Points on a hilly landscape, in no order, each with its height.
A ball rolls from a point to the lowest of its 2 nearest points, and stops where none of them is lower. Distance is the straight distance between rows; heights are no part of it.
z156: [  6   9  -3  11  23 -17 -22   3 -21  23  12 -21  21  32   3  11  -8  -8
  -6 -15   6  -7   1  -2  18  -1 -17]  (h 48.2)
z132: [-14   1  17  -2 -19   4  22  14  15 -20  -6  -1 -22  -3   3  -2   8 -10
   5  -8  13   8  -2  -6   2  -6  -8]  (h 72.6)
z332: [ 15   6  -2 -12 -24  12  26  18  12 -22 -19   4 -20 -23   6   8   0   1
   0  -1  -9   0  -1 -10   3  19 -15]  (h 24.8)
z40: [ -3  -2 -22   1   8  -8   2  17 -18  28 -12  -4  20  13 -27 -16  19 -16
 -15  -4 -10 -18  -4   3   9  19 -16]  (h 85.1)
z780: [  3  20  -1  23 -18   8   5  -7   8   7   4 -18 -42   6  22  15  25   1
  -8 -12   4  18  -2   0  16   9  -4]  (h 59.4)
z152: [-16  16 -10  18  -8  10 -11  -5  -7   8  14 -23 -13  15  26  20  -8 -16
 -15 -11  -8  15 -19   7   2  11   2]  (h 61.9)
z163: [ -1  -4  12 -12 -32  16 -13  -3   6 -17   3   9  12 -14  29   5  -3   2
  -8  26  15   7  17   7   4  -7  -4]  (h 25.3)
z368: [  5   2 -16  -5  17 -11  12  17 -30  28  -4   4  19  18 -32  -3  10  -5
  -5 -21 -21 -20  -9 -12  -2  11 -15]  (h 84.3)
z361: [  6  25   4   3  -6 -18   4 -19  -7  18  26 -23  -1  38  11  25  -5 -39
  -6 -24   1  32   6 -25  -6   4  -2]  (h 74.7)
z847: [ -9   9 -15  15  -3   2   9 -11   2 -16   3   5 -17 -20 -10 -12 -10   2
  -9 -19 -20   3  -6 -15  -4  16  -3]  (h 70.8)
z5: [ 15   1   3 -16  -8   5  -3  12  -4 -21  -9  13 -11 -18   4  -4  -9  -1
   0  26  -7  -3  -8  13   7  -2   7]  (h 44.3)
z636: [-24  15   2  -8  21 -16  -9  -6  -1  17  26 -10   6  31  -4   5 -11 -12
  -8  -9   3  21   1 -17  18  -8  14]  (h 71.4)
z697: [ 16 -31  -3 -16  -8   4  -9  -1  26   0 -17   6  23 -31   8   4   9  22
  18  50  -5   9  32  -1   6  -1  -7]  (h 27.3)
z675: [  0   9   0  25  -3  -9   4 -27   2  10  25 -27 -37  11  18  16  10 -18
  15 -27  -7  27  -5 -23   1  11   0]  (h 80.5)
z240: [ -7  -3  -6  -4  16  -4 -16  -2  -3  10   3  18  15   1  -6 -10   5  -6
   9   4 -13  -8  -2 -10   0 -19  19]  (h 44.7)
z60: [ 17   7  -2   6  14 -11 -30  -2 -33  28   6   1   7  18  -6 -11  -1 -19
  20 -11  -3 -20  -6   4  -2  22 -21]  (h 45.1)
z300: [ -8   7  -4   0  -1   0 -12 -16   4 -11   1  -4 -18 -10  15   2  -5 -20
  -2  -8 -23 -13 -20   1 -16   5   5]  (h 70.7)
z22: [ -2   0  -8  -5   8   2   0   1   0  16 -20  23  16  -3  -6 -16  -2   6
   6  14   5  -6  -3  -6   0  -9  12]  (h 38.2)
z362: [ 23  13  -8 -26 -13  22  16   8  -7   4 -18  27  18 -26  22  11 -16   4
  11  16  -9  -5 -12  17   6  21 -18]  (h 46.5)
z441: [ -6  -8   0 -25   7  -1  28   9   7 -17   1   1   5 -12 -27  -6  -4  -1
 -11  -2  -1  -5   1 -17 -12  -6   8]  (h 46.9)
z525: [-22  12  13  -3 -24  14   0  -2  14 -18  -1  14   0 -10  36  12 -17  12
   3  15   7  20  -5  11  20   0 -29]  (h 26.2)
z802: [ -3   7   8  16   4  -7   6 -14 -10  -7  13 -17 -11  21  19  16 -14  -3
 -13 -13   3   9  -4 -10  -6 -14  11]  (h 36.5)
z648: [ -5  -3 -10 -15   9  -8  20  17 -17  33  -7  18  30  12 -28  -5   8   5
  -1  -7  -7 -11 -17 -15  -6  -7  -4]  (h 83.5)
z784: [ -7  10 -30  -5 -22  17  24  -8   7  -6 -13  30  -4 -18   5  -5 -13  -3
  19  15  -2  15 -13   5  12   7  -6]  (h 49.8)
z243: [ 21 -12   8 -19   2  -4  12   2 -11  -9  -5  24   8 -14 -17   1  16   8
 -10  -3  10 -24   5  -3   6 -13 -11]  (h 42.5)
z49: [ 22   6   6   0  12  -6 -17  10 -17  14   5  -1  -3   7 -11  -9   1 -21
  15 -19  -4 -19  -7  -4 -12   9  -2]  (h 41.1)
z293: [  1   1 -11  11  26  -3 -17   3 -25  33 -14  14  20  18  -8 -11   7  -6
  25  -3 -10 -13 -10   3  -1   7 -16]  (h 49.1)
z639: [-25  23 -24  13  27   3  -8 -13  13  13  -9  -3  14  -7   9  -9 -24   1
  13  -2 -11  18 -12   9   3  25 -12]  (h 54.0)
z198: [-24   3  -7   8  17   4  -6  12  18  16 -26  14   6 -16  13   6   3  13
   9  17  -2  16   0 -11  26  -2   4]  (h 15.9)
z713: [  8   3  13  -1  -8  -2  11  -1  19   4  -8  -5 -30   9   7   7  32  -2
  -2 -20   6 -16  10  -6   2   1  11]  (h 78.9)
z680: [ -3 -18  -7  -1  18  -3  -3  -1 -21  38 -11  28  19  -3 -15  -6  11  17
  22  15  -1 -11 -18 -20  -7  -9 -11]  (h 48.6)
z538: [  5  -1   2   9  16   5 -37   2 -12  17   2  14  17  11   9  -4 -13  12
  27  -3 -15 -15 -21  22 -16  -2  -9]  (h 75.9)
z374: [  2   8 -19  10  17  -1  -7  12 -23  29 -23 -12  26   9 -16 -20   2 -11
  -7  11 -12  -8 -15  13   2  35 -25]  (h 86.1)
z542: [ 19 -14  20 -17   9  -7  20   3   6  -6   6  -2 -15 -11 -25   2  28  -3
   1 -19  -5 -14   4 -10 -11   6  26]  (h 56.7)
z523: [ -4   4 -15  10  16 -11 -31   7 -22  17   1 -15  31  19 -17 -10   4 -18
   2  11 -18 -10   2  15  10  37 -18]  (h 85.7)
z429: [ 15  -8  -4  -9  10  -3   9   6 -24  12  -1  23   1   1 -26   5  14   6
  -3 -18   9 -38  -4  -4   4   3 -14]  (h 45.4)
z566: [  2 -15  16  -3  13 -14 -37  -1 -10  19  28   9  22  17  -2  10   1  14
   6   7  -8   2   2 -16 -10 -24  21]  (h 55.4)
z870: [-15 -22  11 -24 -13   1   3  10  13 -13  -3   7  28  -9  -9  -5  14  15
 -13  14   8   2  20   5  -2 -20   4]  (h 36.8)
z821: [ -2   3   1  -2   2  -7 -20  -7   2  -7  24  -8  13  19  10   2 -22 -10
  10   0  -7  13   4  -6 -10 -22  30]  (h 67.2)
z880: [-22  19  -7   8   0   7  -6 -10   7  -4  -5   5  -6  -8  26   0 -18   8
  -7   6  15   7  -8   6  17  -3 -18]  (h 33.2)
z274: [ -9 -17  11  21 -14  -6  18 -17 -10 -19  33 -18 -11  13  12  14 -13 -13
  -1  -9   2  37 -17 -16 -19 -11   2]  (h 86.5)
z904: [ -1   8   0  28 -30   9  22  -8  11  -6  17  -5 -31  18  14  15  15   8
 -13 -20  19  17  10  -3  11  -3  -2]  (h 53.9)
z670: [-16 -12   3  10  -8  -3  -6 -15   1 -27  -2 -19  10  -1   8  -9 -16   8
   1  17   6  29  18  11 -14  -8  17]  (h 36.1)
z164: [ 24   6   2   7  -9  11  -2   0  -4   2  15 -15 -26  15  13  17   4   2
 -18  -9  18 -12  -3   4  -3  -1  17]  (h 82.5)
z356: [  8 -18  10   4   2  13 -27  15  24  19  -3  -2  11  -3  11   4  -1  34
  13  32   7  -4  -2   6  -9 -13   5]  (h 40.5)
z676: [ 18   6  11   8  14 -23 -17 -11 -11  23  16 -30 -12  22  -8  11  38 -19
 -14 -21 -10  -9  16 -10  14  24   2]  (h 78.3)
z108: [-16  -3  -2  -8  -3  16  -1  12  16 -10 -15  20   5 -30  15   4  -3   7
  11  25   1  18   2 -11  22  -5  -3]  (h 29.6)
z707: [ -4   7   8  12   4  10 -21   2   6   2  -1   2  11 -15  11 -12 -11  16
  -9  20   8   8   3  -2  -6 -17   7]  (h 36.7)
z231: [ 24 -17   7 -20 -18   0   6  18 -14 -13 -16  15   0 -19  -7  -8   8   3
  -7  26  -8 -14  -6   9 -15  -2 -10]  (h 43.8)
z170: [-16 -28  -4 -15 -13  -3  -2  -4  28 -19 -12   1  15 -21   7   6   0  22
  15  43   9  29  28  -8   7   1   0]  (h 33.1)
z485: [ 24 -10  11   5   9   7 -10  25 -20  -1   4  -1 -11  -4 -10  -2   0   0
  11 -10   1 -23 -11   6 -12   0  -5]  (h 35.4)
z987: [-25  10 -21  13  17  -2 -21 -16  15  17  -3   5   9   5   3  -3 -13   3
  12   3  -9  13   3 -21  11  -1  18]  (h 54.2)
z348: [  1   0  29   0   8  -7 -10  13  -8  -3  15 -13   9  10  -5  -1  -6  -2
  -7 -15   0  -1   2  -4 -14 -23  10]  (h 19.3)
z620: [ 12  -1   3  -3   1   0  -5  10   4  19   2  -6 -22  12 -10   1  37  -7
 -10 -23   7 -22   2  -5  -1  10   2]  (h 80.1)
z27: [  6  -3  -6  21 -11  -3  16 -18  -1  -3  41 -25 -29  21   6  20  -1 -14
   2 -22   0  28 -15 -23 -10  -7  -2]  (h 83.8)
z576: [ 11   9  -8  11  19 -24 -10 -10  -9   2   5 -30   7  16 -13  -8  11 -36
  -4   1 -12 -11  13   4  22  29 -10]  (h 82.9)
z247: [ 11  22  -2  12 -10   7   3 -13  23  -6 -12  -3 -26  -9  22   3  12  13
  -6 -16 -18 -12  -7  20  -5  16 -12]  (h 36.9)
z527: [ 33   5  -2 -11  -3  10  17   4 -11  -2 -24  16  -4 -17  13   6  -8  10
   1   8 -13 -24 -24  20  -6  16 -18]  (h 44.0)
z718: [ -7   6 -13 -19   8  -3  33   6   0   3 -10  13  -1  -9 -22  -5  -1  -4
 -20 -11  -4  -5  -9 -25   7  -1   2]  (h 44.6)
z936: [  6  -7   1  -8 -12   5  13  -8  14 -20  -2   2 -13  -4  11  12  16  -9
   0 -12  16 -24  15   0   6  -9   6]  (h 77.4)
z298: [ 15  13 -14  -2 -11   4  42   4 -15  14 -21  -3  -1 -14  -2  -1   4  -2
 -13 -10 -17 -11 -15 -16 -23   7  -2]  (h 74.6)
z3: [-21 -16 -10   0  -3  -3  10  -6   5 -33   2   2   2 -13 -23 -16 -22  14
  -4   9   1  17   7 -12 -19   5   5]  (h 66.9)
z734: [-20  16 -10  13  -9  -1  19   5   8  -9  10   2 -21  12 -19  -5  -2   3
  -9 -23   3  11   0  -4  16   1  -3]  (h 45.0)
z411: [ -1 -34   7 -25  15 -13 -15   7  -4  -6 -10 -22  23   0 -10  -7   5  14
 -10  21  25  18  36  21  -2  -5  10]  (h 61.4)
z205: [  3   5  11   7  24   8 -24  -1   2  14  -4   1  11  -7  19  -8 -22  11
  24  12  -5  -8 -18  17 -11  -4   1]  (h 74.1)
z95: [  5 -25   9 -30  -4   3   8   7   1   1  -4  28  29 -16 -17  -1  11  18
   1  17  14 -12  12  -6   7 -20  -8]  (h 38.9)
z454: [ 11   7  -8  -8   8  10   5  26 -22  17 -26  14  11 -17  -1  -3 -10   5
   2  11   9 -12 -14  -3   4  15 -14]  (h 34.6)
z463: [ 11  13   7   5  -8   0 -14  -1  -5  -6  19  -5 -17  16   5  -1  -2 -23
   0  -5 -15   3  -1   0  -5 -13  28]  (h 71.2)
z956: [ -2 -11  -5   6  13   1 -33  15  14  25  -4   8  12   3  -2   3   2  29
   8  15 -17  -9  -9  -4   3 -15   0]  (h 45.5)
z674: [  9  15   8   8 -35  23   6  -2  14 -13 -16  13 -15 -14  29  12   7   4
  -6  -9  -2  -7   9  12   1  18 -13]  (h 32.7)
z604: [ 11  -7   3 -17 -20  -4  20  -1   9 -16 -21  19  12   7  -8 -16  -2  10
  -5  19   9 -13  18   9 -15  -5   7]  (h 31.0)
z700: [  9  15  -9 -13  -1  10  22  24  -9  -5 -24  12   2 -21   1   7  -9  -1
  -7   4   1  -2  -7 -16  13  18 -13]  (h 30.9)
z631: [  5  19  -7   1  13 -11 -40   2 -18  25  19 -11   3  17  10   4 -10 -24
  -6   7  -9  12  -8  -4  15   0   8]  (h 56.3)
z774: [-11 -22   1  16 -29  -8  21 -12   6 -32  22  -4 -34  -1   1   9   1  10
  13 -17   6   8   4  -1   2  -1  -5]  (h 91.4)
z691: [-23  -6  11 -19  -4  11  17   6  18 -10   4  16  19  -9 -22  -4   5  12
  -9   3  21  12  18  -8   7 -12  17]  (h 35.3)
z989: [ -6 -17  12   2 -10 -21   6 -22  -4 -30  32 -29 -25   8   1  14  -8 -10
  -4  -6  -5  17   2 -12 -16  -7  13]  (h 88.5)
z217: [ -5  -8  -5  -5  -4   5   7 -14   7 -24   6  -4   4  -6   2  -1  -7   1
  -7  -3  26 -15  13  -3  -6 -16  12]  (h 76.1)
z678: [ -8  16  -8   6  11   1 -19 -13   0   4   0 -12  -5  -4  23   2 -15 -23
  12 -19 -16  -6 -21  18  -4  14  -5]  (h 69.1)
z837: [ 13 -17  -8 -24 -13  -1  -7   3  -4 -30 -20   4  16 -11   3  -6  -4  10
 -11  28   1   6  36  18   3   7  -5]  (h 3.5)
z663: [ -8  24   4  27 -12  17   8   0   1  -5  11  -6 -22  -7  22   9 -16   7
  -1 -15  15  30 -10  27   9  10 -18]  (h 70.1)
z891: [-36  10 -14   9   2  15  -9 -14  11  -1   8  -3  -7   2  20   5 -15 -10
  14 -12  -1  10 -26  23  -3   9  -3]  (h 67.4)
z677: [-22  -4  -3  17 -10 -11   0 -16  -4 -29  18  -6  -9 -13  -8 -11 -23   5
   2 -12 -12  18  -1 -13 -10   0  -4]  (h 68.5)
z906: [ 13 -22   0  -6  -2   5  -5  24 -30  -4  -4  22   2 -11 -16  -1   5  15
  10   6  -8 -19 -17   5 -16  -1  -8]  (h 40.3)
z113: [  7  14   8  11  15 -14   6  -8 -10  15  14 -30 -27  25   5  19  25 -22
 -23 -18  -1  15   3 -12  17  11   8]  (h 75.7)
z35: [-21  -6   7   3  14   4  -1  15  31   7 -15   6  12  -3   4   7   2  21
  13  17   5   9  10 -13  13 -21  12]  (h 27.2)
z387: [  8  10   4  -7  17 -14 -36   7 -18  18  16   9  15  15  -9   4  -3 -10
   9  -8 -12  -1  -2 -10   8 -15  13]  (h 50.8)
z918: [ -9  -2   3  -8  -1  -5  -5  17  -1  16   3   3   6  22 -18  -4  19 -12
 -11 -21   3 -26  -6   2   2 -11  -2]  (h 81.1)
z565: [  4   8  19  -8  12 -14   7 -11   8   6  14  -9 -22  14 -17   0  17 -27
   2 -30  -5  -4   6 -19   0   6  19]  (h 64.6)
z952: [  4   7   9   0 -27   1  28  -8  10 -30  -8  18 -12 -15   1  -4  -2   6
  -9  -1   7   8  27  -5   1   5  -2]  (h 19.5)
z622: [ 12 -25  -5 -17   4  -9   4 -14  -9 -11  -2   1  13 -11 -20 -16   6 -13
   0   5  -9 -15   4   0 -33  -7  15]  (h 73.5)
z702: [ -1 -19   0 -11   3  -3  -8 -10   8 -10  11 -13  17   2 -13 -15  -7 -11
   2   0   8 -11  11   1 -21 -17  15]  (h 74.9)
z600: [ -6  15  -9  24  -3   3   0 -10  -3   8   1 -36 -26  19  29  19  14 -17
 -12  -9   0  15 -10  14  13  27  -9]  (h 64.8)
z901: [ -4   3  -2   1  23   6 -12  -4  17  18 -25  13   6  -6  19   0 -10  10
  29  20  -2  -4 -20  16   9  -5  -1]  (h 71.3)
z33: [-11  10  23  -3   9  -4  12   1   3   1   0   6  -9   5 -16 -16   4 -28
   0 -18   1   5  -2 -13  -6   0  12]  (h 67.9)
z778: [ -8 -15   9  -1  25 -10 -28  -8  -8  37   7  25  15  14 -15  -4   6  23
  12   5   6 -17   0 -16  -2 -15  -6]  (h 52.0)
z927: [-10   9  -7   6  10   8  10   5   7 -17 -11   4   6 -17  -6 -14 -28  13
   4   2   6   8   3 -13  -2   0   1]  (h 64.7)
z902: [ 14  -8   4   0 -11   9 -17   8   0  -7  -7   6  19 -23   1 -20   1  19
  -7  19   2  -5   5  12  -7 -22  -4]  (h 30.5)
z624: [ 12  -5  -7  -4  26  -6  -3  14 -24  17   5  13   2   4 -19  -3   8   1
   7  -8  23 -21  -1   1  24   0 -12]  (h 49.0)
z816: [  3   9 -15  10 -17  10  29  -5   5 -15 -14   6  -9 -21  -8 -12   1  -2
 -11 -11 -14  -4  -1 -10 -20   4  -3]  (h 72.9)
z31: [-15  11  -6  -2   1  19   6   3  23  -4 -26  14  11  -4  20   2 -25  17
  19  12   0   4  -9  16   5  -3  -1]  (h 68.0)
z551: [  0  10 -20   6 -14  16  20 -10   9 -10 -14  13 -22 -11   4  -7  -1 -14
  15  -3   0   3 -17  15   6  12  -4]  (h 40.7)
z797: [ 17 -20  -1 -19  -4   2 -13  12   4 -13 -11   7  22 -24   1  -8   3  20
   6  40  -3   2  19   9   4 -11  -6]  (h 17.2)
z655: [ -7  11  -3  15 -27   9  14  -3   7 -20  13   3 -20   3   6   1  -9   9
 -10 -12  13  20  10   4  16 -13  -5]  (h 49.3)
z329: [ -2 -10  14  -4  -5 -15  15 -14  13 -31  17 -18 -35   0 -12   8   9   1
  -3  -6  -9   2   7 -12 -13   6  17]  (h 89.5)
z186: [ -7  18  -1   8   6 -15  -4  -7 -17  18  21 -22  -2  35   4  15  -2 -31
 -21 -14   0  22   6 -10  11   4   5]  (h 73.1)
z887: [ -8  -3 -11   0  16  -3   0  -5  -8  42 -25  15  23   3  -5 -16   5 -11
  18   6  -2 -11 -16 -12  -4  -1  -4]  (h 44.2)
z974: [-18 -12 -15  -4 -21  13   8   0  19 -36  -1   5  -4  -9  12  -1 -20  13
  23  16  -1  19  -4  26  -5   4  -7]  (h 63.4)
z262: [  9 -31  13 -14  20 -13 -19  -9  -5  -4  12  -2  27   1 -25  -8   3  25
  -4  19  15  -1  25  12  -9 -14  15]  (h 59.8)
z742: [  1  -8   0  -7 -17  -7   6 -11   0 -41  -8   0   3 -13  -3  -7  -8  14
 -17  14   8   8  33   8  -5   0  -1]  (h 12.4)
z712: [ 11 -28   5   9   0   6 -20   3  30   8 -10  -7  11 -22   6   5   4  31
   7  39  10   7  24   0  -7  -9  11]  (h 35.1)
z265: [  6   9  -9   7   5  -2 -28  -3 -14  16  -1 -21  -9  11   6   4  16 -22
  -9  -7 -18 -20 -10  22   6  37 -12]  (h 61.8)
z933: [ -4  14   5   0 -24   5  19  -5  13 -17 -17  23  13   1   6 -15 -12   9
  -1  12  12   7  22   4   3 -15  -6]  (h 26.0)
z867: [-14  12 -20   7   5  -4  14   1   4  -2 -20 -15 -17   2  -9  -2  11 -15
 -16  -6  -1  -4   5   5  20  36 -19]  (h 39.2)
z256: [ 26  13  -3   5   0   6  -4   0   4   0 -13   2 -16  -9   8  -5   4   6
   2 -14 -18 -24 -13  20 -13   7 -14]  (h 40.8)
z850: [ 12  -4  -6  -7  -5  -8  -2 -17  -4 -11  -7   4  -4  -6  -3  -8   1 -12
  -4  -4 -24 -26  -6  -8 -26  -3   8]  (h 72.0)
z964: [-33   1  -8  12 -15  17   2   1  19 -15  -1   4  -5   1  20   4 -16  14
  24   6   6  16 -14  18   0   1   7]  (h 65.6)
z144: [-15 -16   6  28 -33  -7   8 -17  -3 -22  13  15  -8  -2  14  -3 -19  23
  21  -2  13  21 -10  23   6  -1 -16]  (h 48.3)
z932: [ -1  17 -16   9   2  -1 -32  -6 -16  16  15 -24  -5  16  16  15  -2 -33
 -12  -7 -18   2 -11   9  10  23   3]  (h 59.9)
z743: [-14  17 -15  -4   4  -7  25  -2   5   4  -8   6 -18   3 -24  -4  12  -6
 -26 -15  -7  -7   3  -9  15  17  -4]  (h 42.1)
z998: [ 26  -3   9  10   1   7  -6   4 -15  20  28 -17  -9  18   2  18  14  -5
 -20 -23  15 -17  -3  -5  -9 -14   2]  (h 81.2)
z883: [-31   1   4   4   0   3  12  15  24  -6  -1   8   9   7  -8  -6  -9  13
   5   0  16  17   9  -9  13 -20  11]  (h 32.8)
z143: [  1 -17  24 -22  -1  -5  11  -4   5 -12  24 -12   5  14 -14   2   4   2
 -14   1  20   2   9  14  -4 -27  14]  (h 64.0)
z905: [  9  -2   4   7  -1   7 -25   7 -15   7  11   0  11  15  17   5  -6   6
   2  -1 -10 -11 -12  19 -15 -19   9]  (h 77.7)
z312: [  2 -24  22 -22  20  -5  -5  12  -8  -9  20  -1  18 -14 -35  -1   9   4
  -7  -1  -3  -6   2   2 -12  -5  19]  (h 50.7)
z191: [  6   9   3  31 -20  15   9  -9   7  -7  14 -14 -38  -7  27  21   3  16
   4 -16   3  28 -14  15  -1  13  -9]  (h 65.8)
z456: [ 10  11  -1   2  20 -22  -8  -2 -16  19   9  -7   0  11 -23  -6  24 -27
 -16 -18 -13 -16   7  -4  15  14  -6]  (h 80.2)
z253: [  1 -20  12 -34  10   1  20   7  -1   1   5  14  26 -17 -41  -5   5  17
 -13  14   0  -5  -6  -5 -16  -4  13]  (h 48.9)
z25: [  7   8 -11  -4   2   7  11   5   1   4 -18  12  -6  -3  -2  -9   5 -17
   4  -1   2 -14  -7   7   9  -4  -1]  (h 27.6)
z221: [-21 -11   4  27 -21  -8   3 -12   1 -29   8   0 -12   1   7  -6 -22  20
  11  13   9  32   5  14  -4  -6   2]  (h 42.4)
z602: [-18  10  13  12  -3  -4   7  -2   5   4  -7  -5 -23   7   6  -6   7 -29
   1 -16   6   1  -6  -6   1   7  -7]  (h 70.4)
z480: [ 21   9  12   4  -3  -8 -14  -1   2  12  15 -24 -28  19  10  12  15 -15
   3 -20 -17  -6  -5  -7  -9  -2  13]  (h 74.5)
z138: [-17  -1  12  -6 -19  14 -16  -1  17  -7   1   4   4 -12  34  15  -9  11
   5  34  16  28  -1  12   9 -15  -8]  (h 19.4)
z994: [  6   8  30   0   9 -11  11 -10   0  -6  31 -17  -1  15  -4  12   0 -14
 -17 -23  -2  12   5 -10  -9 -18  20]  (h 28.5)
z338: [ -1  12   7  12  15 -12  -5   6 -13  10   3 -18  -1  29  21   9 -12  -2
 -22  -6   8  -4  -7   1  16 -11  -4]  (h 42.6)
z157: [-18  12  -2  -4   3 -15  -4 -19   9   0  30  -5   6  22  -3   2 -15 -20
   6 -15  -2  12   2 -20  -1 -16  14]  (h 69.7)
z12: [  2 -33  22  -3  19 -10 -17 -11   8  23  10  24  16   1 -28  -3  19  35
   7  26   6  -8   7  -9 -11 -18   5]  (h 54.7)
z323: [-15  12  -8  15  -8   2  17   5  16   1 -22 -18 -29  -2   7  11  21   1
  -3 -17  -3   1   7 -10  16  34 -22]  (h 35.2)
z174: [ 17 -28  23 -28   3  -6  17  -6  -5 -20   7  -1   6 -21 -36  -4  19   0
 -12  -7  -1  -7  11  11 -13   6  17]  (h 52.9)
z736: [ 13   1   7  -8 -38  24  -4   4   8  -6  -7  12  -3 -12  14  -1   6  -2
 -11   3  12 -16  14   6  -5  -4  -9]  (h 29.5)
z911: [ -3 -10   5 -15   5   1  11  17   1  11   5  18  26   6 -30 -13  15   7
  -1 -11  -7 -16  -6   3  -6 -23   2]  (h 82.3)
z267: [-29  14 -24  15  19  -3 -26 -18   4  16   3 -17  14   9   7  -7 -15 -15
   6   1   3  12   5  -3  15  19   2]  (h 48.7)
z469: [  4 -18  15 -11  22 -12 -15 -11  14  17  17   5  17   1 -17  -9   0  18
   1  16  17  -8   6  -7  -6 -26  18]  (h 57.5)
z899: [ 15  -5  17   2   1  -3   0  19   0 -14   3 -10  -5  -4  -9  -8  -1   3
 -14  -5   2 -11   5   4 -13  -9   4]  (h 27.4)
z250: [ 26  -4  25  -4  19 -12   1  -5   1   4  22  -3 -10   7 -17  11  23 -12
  12 -34  -8 -16   6 -12 -10   3  25]  (h 61.0)
z614: [ -3 -17 -23 -15 -16   2  20  -2  15 -24 -21   1  10 -15  -3  -8 -15   9
  14  27  -3  12  10   9 -13  -2   0]  (h 60.1)
z444: [ -8 -20  -3   0 -20 -10  24  -5  13 -44   4  -7 -25  -1  -9   0  -2   7
   2  -6  -6   6  15   2 -11   2   3]  (h 90.5)
z982: [ 22  -3  -6 -14  -9  16  21  26 -24  15 -18  29  26 -14  -6   6  -4  15
   7  18  10  -9   2 -16   3   5  -9]  (h 38.3)
z347: [  8  -2 -22 -18 -18   9  30   1   3  -7 -24  24  12 -17   5  -2 -14   9
  13  33  -3   0  -5  -1   0  -4   1]  (h 56.1)
z466: [  2  -3  16  -7  19  -3 -10  10 -12  17  10   7   6   9  -6  -1   3   5
  -2  -1  31 -12   2   0  21 -25  -1]  (h 53.6)
z23: [  8  16   3  10   8  -9 -11 -10   3  10  10 -35 -36   8  16  13  12 -24
  12 -16 -14   6  -6 -13   4  25  -2]  (h 77.2)
z629: [  8   5  -7  -2  -4  10  14  13  16  -4 -19  -8 -23 -13   7  11  13   2
  -5 -19  -1 -16   1 -11   9  15 -21]  (h 30.6)
z204: [-16  16  -9  15  21  -3 -17  -6 -12  19 -13 -13  15   5   6 -10  -7 -19
  -3  -1  11  -2  -3   9  16  17 -12]  (h 43.9)
z149: [ 14   9 -13   6  11   0  18   1 -32  21 -27   3   4  -7  -3  -2   9 -11
  -7 -11 -16 -16 -12  -4 -12  22  -6]  (h 75.5)
z864: [ -9  22 -16  10  19   7  14   4   6   4 -22   1  13 -13  -2 -12 -22   2
  12  -2 -11   8 -16  -4  -3   9  -8]  (h 60.0)
z963: [-13  10 -10  13   9   3 -19 -11  12  -8   9   3   3  -1  13  -4 -20  -3
  21   3 -12  15  -5   0   1 -12  19]  (h 61.5)
z341: [ 25 -14   1 -16 -21   5  11  12   3 -23 -16 -11  -8 -20  -2  -5   6   7
  -6  13 -14 -11   4  13 -27  12 -13]  (h 46.6)
z142: [  6 -20  16 -20  -5 -10  -1   3  -3 -20   9 -21   7   8  -2   3  -9  11
 -21  18  26  13  30  18  -4 -12   8]  (h 62.7)
z549: [ -3  -7  19   9  -3   4 -10   3  -3  -8  12 -17   9   2  10  -6 -10   8
 -14  14  11  17   8   0 -14 -26  17]  (h 28.4)
z865: [  6   1   4 -18  -6  14  -6  28   4  -6 -16  22   6 -14  15   3  -2   3
  16  24   1  -5  -8   2  19  -2  -3]  (h 38.1)
z136: [ -6  19   3  11   8   2  -8   2  -2   6 -14  -6   3   7  18   0 -11   1
 -14  -6  13  -8  -4  10  13  -3 -14]  (h 38.5)
z535: [ 15   7   5  19   0   4 -22  13 -24  20  21  -5   4  29   4   4   6  -1
  -8 -20   2 -11  -5  10  -2 -15   4]  (h 79.6)
z197: [ -8  21 -39   0   4  17  20  -4  -4  11 -28  19   9 -15   4  -1  -6  -3
   9  20   0  17  -8   8  23  22  -8]  (h 57.6)

Where does a ball stop that starts at each point below?
z466: z198
z918: z25
z998: z25
z678: z25
z191: z332
z600: z332
z565: z332
z444: z138
z157: z138
z816: z138
